The views of a scene show one set of named points, each view turned or mirrored, and shifted as a whole, with a little noise and some points left out.
In the rows, zero is written as 128.

Scene 1
View 1
<189>: [146 138 174 143 124 105  99 138  80 112 118  99 160 102 101 135 104 119
 110 125 102  43 121]
<244>: [146 137 162 159 109 122 112 134  94 139 108  82 153 115  99 141 121 112
 112 129 137  57 123]
<124>: [110 115 131 131 172 120 122 103 143 126 122 146 104 104 148 166 167 130
 128 127  91 114 143]
<211>: [123 118 165 131 159 116 134 130 116 130 135 139 135  91 133 160 142 114
 115 137  99 110 153]
<31>: [123 126 132 139 153 119 112 107 131 124 113 125 113 112 135 157 155 130
 127 123 103  91 129]
<98>: [139 128 173 148 125 119 131 138  98 142 122 103 154 104 109 147 127 105
 109 135 131  86 142]
<61>: [126 114 185 131 148 118 151 144 107 144 143 136 150  87 124 158 137 100
 105 144 114 124 166]
<242>: [138 135 171 135 137  98  96 133  84 103 123 109 153  97 111 139 105 126
 110 122  88  45 121]
<213>: [108 107 153 123 177 119 146 120 135 134 140 160 117  89 151 171 162 119
 120 137  94 142 164]
<224>: [108 104 151 127 179 126 155 118 144 148 139 162 111  91 152 175 172 115
 121 141 103 153 169]
<104>: [126 114 171 136 146 121 148 137 114 147 133 132 141  95 128 161 144 105
 110 143 119 123 160]
<121>: [126 120 167 132 152 112 129 132 108 128 131 132 139  92 128 156 136 115
 113 135 100 102 149]
<22>: [130 127 174 130 149 107 118 133  96 115 133 128 147  90 122 149 121 118
 111 131  92  84 141]
<179>: [130 127 144 143 141 119 111 117 116 127 113 115 126 112 124 152 142 126
 121 126 111  78 127]
<234>: [136 143 125 146 134 109  74 104 108 101  93  98 122 122 115 136 129 145
 129 110  94  28  95]
View 2
<61>: [100 123 121  99 116 154 183 152 143 117 118 126 132 109 140 120 137  85
 135  80  70  87 119]
<244>: [ 71 148 128 116 150 178 141 106 129  90 119 115 151 156 148 128 168  98
  96  77 138 104 109]
<234>: [117 158 122 103 154 177 108  98 113  70 131 117 166 148 139 152 122 110
  76 126 177 124 137]
<211>: [121 132 118  99 120 157 164 151 140 108 123 129 139 106 136 131 120  92
 127  97  92  97 133]
<22>: [109 125 127  83 127 151 163 129 126  94 129 119 143 117 142 135 129  89
 104 109 103 106 123]
<124>: [156 153 105 113 121 168 141 163 144 106 124 140 149 100 123 139  87 100
 136 113 115 100 162]
<31>: [134 158 111 116 132 175 133 144 137  99 123 131 151 119 129 139 108 101
 120 105 131 104 148]
<179>: [115 153 117 112 138 173 135 131 134  95 124 126 152 130 137 137 127 100
 111 100 134 105 137]
<242>: [ 95 125 135  77 138 155 150 100 113  77 132 109 150 136 149 144 142  96
  79 118 130 118 115]
<104>: [108 135 116 111 120 164 172 155 145 117 115 128 134 110 136 121 131  88
 137  78  80  87 127]
<121>: [114 130 119  96 122 157 164 142 136 104 125 125 140 112 139 130 125  92
 120  98  95  98 127]
<189>: [ 81 132 136  88 147 164 144  92 112  75 128 109 153 149 151 137 156 100
  79 102 144 114 110]
View 3
<61>: [119  98 135 127 146 130  97 149 103 124 136 190 131 109 141 114  71 137
 127 142 154 111  64]
<121>: [127 111 135 123 155 139 122 154  96 114 143 175 123  98 147 106  79 142
 121 131 146 121  84]
<124>: [125  98 146 113 140 154 146 160  81  92 120 143 150  85 155 117 101 149
 129 132 160 153 124]
<98>: [144 105 139 140 158 133 110 169 121 129 159 185  97 102 159 104  61 140
 115 141 116 106  93]
<234>: [165 141 142 132 183 161 177 181  96 102 177 140  69  80 176  81  88 152
 102 115  99 144 152]
<31>: [140 107 147 122 151 151 146 170  95  98 138 147 123  86 165 107  87 150
 119 131 138 145 132]
<213>: [109  90 142 111 132 142 121 148  82  99 113 161 167  94 142 123  94 142
 132 137 178 142  90]
<104>: [125  94 138 129 144 129  98 156 110 124 136 186 130 108 147 115  69 138
 124 145 145 110  77]
<211>: [123 105 137 123 151 139 120 154  94 111 137 172 132  97 147 108  84 142
 126 131 153 126  86]
<22>: [130 129 131 124 169 140 130 150  92 114 158 177 106  96 148  94  82 141
 116 122 139 121  78]
<224>: [108  77 144 110 123 141 113 153  86  99 104 164 177  97 144 132  93 142
 138 146 183 141  94]
<189>: [157 142 132 141 186 143 141 167 110 126 187 173  61  95 163  81  70 144
 103 119  97 112 103]
View 4
<179>: [129 111 150 159 163 113 115 146 140 126 138 163 108 123 130 104 153 123
 145 120 147 117 131]
<61>: [130 152 132 178 135 142 146 110 129 146 159 131  98 157 161 108 159 125
 116 130 155  96 117]
<211>: [133 145 147 168 138 124 137 129 139 143 147 140 105 131 148 116 157 118
 124 128 139 100 123]
<242>: [152  91 153 130 170 163 110 161 118 145 123 138  95 133 106  94 144 136
 134 111 139  97 138]
<244>: [127  81 133 157 181 149 107 138 112 120 139 171  95 149 122  79 151 148
 150 115 178 122 124]
<104>: [124 150 135 181 137 125 142 112 136 138 160 143 104 147 160 110 161 122
 123 132 155 103 118]
<31>: [128 125 155 160 154  94 119 149 152 126 137 163 116 111 137 117 156 112
 144 122 136 117 131]
<224>: [120 182 146 190 118  84 152 113 163 139 164 142 117 121 176 136 167  99
 120 139 132 104 118]
<22>: [147 121 152 142 152 147 124 147 130 147 134 134  99 130 122 105 150 125
 124 118 132  92 133]
<124>: [129 151 158 168 138  77 128 144 165 132 143 154 121 100 150 131 159  98
 135 128 123 110 129]
<98>: [126 119 129 172 156 146 129 121 117 133 153 152  94 157 144  92 156 140
 134 122 171 109 118]
<121>: [137 136 144 163 143 131 134 130 136 143 145 140 100 134 143 109 154 122
 126 125 142  98 124]
<234>: [144  69 165 128 187 118  87 185 137 121 112 173 109 103  97  98 146 126
 161 106 136 121 143]
<213>: [127 177 150 179 120  92 148 121 160 143 156 137 113 120 166 133 162 100
 119 135 125  98 122]
View 5
<61>: [168  96 107 103 101 188 135 172 134 139 135 158 115 129 137 122 147 127
 136 163 109 107 159]
<189>: [111 100 108 118  96 146 129 113 185 155 113 100 128  74 121 102 132 108
 114 188  93 130 130]
<244>: [125 105 122  92 108 152 157 118 189 146 114 119 132  91 113 112 132  98
 105 196  82 117 144]
<179>: [139 104 122 112 122 145 154 115 143 133 110 120 130 101 122 131 145 108
 145 166 102 120 130]
<242>: [116  97 102 133  91 149 115 119 170 155 113 100 123  75 131 103 136 117
 127 176 104 133 127]
<224>: [194 102 121 105 132 180 155 170  85 114 130 174 115 153 138 156 161 129
 177 136 122 100 152]
<98>: [143 101 116  94 104 168 149 143 168 143 124 137 126 106 123 114 140 110
 114 184  90 112 153]
<213>: [179 100 114 120 125 170 141 157  88 120 125 157 115 138 142 148 160 130
 180 135 129 109 141]
<124>: [164 104 123 126 137 146 152 125  94 117 111 137 124 119 131 154 157 121
 186 136 124 117 125]
<31>: [147 106 125 119 134 142 155 112 124 125 108 123 128 107 125 144 150 111
 164 155 111 118 126]
<104>: [167 100 114  99 113 180 146 162 131 133 130 156 118 130 133 129 149 123
 142 164 108 106 155]
View 6
<31>: [109 160 130 116 145 148 158 130 116 123 129 123 129 137 147 130 132 130
 115 102 149 117 149]
<22>: [111 141 153  91 161 115 146 136 131 127 110 144 103 139 136 123 109 107
 125 134 120 117 147]
<124>: [103 155 125 127 132 157 165 134 131 122 136 123 115 138 148 113 144 135
 110 100 166 111 116]
<98>: [126 132 148  91 150 126 155 116 106 121 110 155 119 135 152 134 120 100
 139 143 117 105 195]
<121>: [113 135 143 102 143 127 156 129 128 124 115 146 101 135 143 116 122 106
 129 133 135 108 147]
<189>: [120 159 159  79 192 106 130 130 102 130 106 137 134 143 140 153  93 109
 126 123  94 130 197]
<104>: [120 121 139 106 124 138 171 119 124 120 117 157  98 133 150 111 135 102
 138 149 144  94 154]
<179>: [117 156 142 100 161 132 151 127 110 126 118 133 130 138 147 140 117 120
 122 114 127 119 173]
<244>: [130 148 151  88 168 125 147 116  89 124 111 146 141 136 152 155 112 106
 136 131 105 117 221]
<213>: [103 136 128 120 119 148 169 136 148 122 127 137  88 135 142  96 143 118
 120 121 168 102 100]
<234>: [108 190 143  96 194 129 131 138  98 133 123 106 162 145 141 164 104 139
 103  82 113 144 180]
<242>: [110 157 161  81 189 103 130 140 118 132 106 136 120 144 133 143  92 113
 122 121  99 133 170]
<211>: [111 134 143 107 137 132 162 128 132 123 118 145  98 136 143 113 127 110
 126 134 141 105 139]
<61>: [120 116 145  98 127 126 165 122 132 121 111 164  86 135 148 106 129  92
 142 157 136  93 150]
<224>: [109 125 123 130 101 158 181 125 143 116 130 144  87 131 151  93 155 115
 126 130 178  91 108]

In a view up to two points have been moved. Name them for each view, in the order of its rows, or write -.
view 1: <189>
view 2: -
view 3: <104>
view 4: <22>, <98>
view 5: <224>
view 6: <179>, <213>
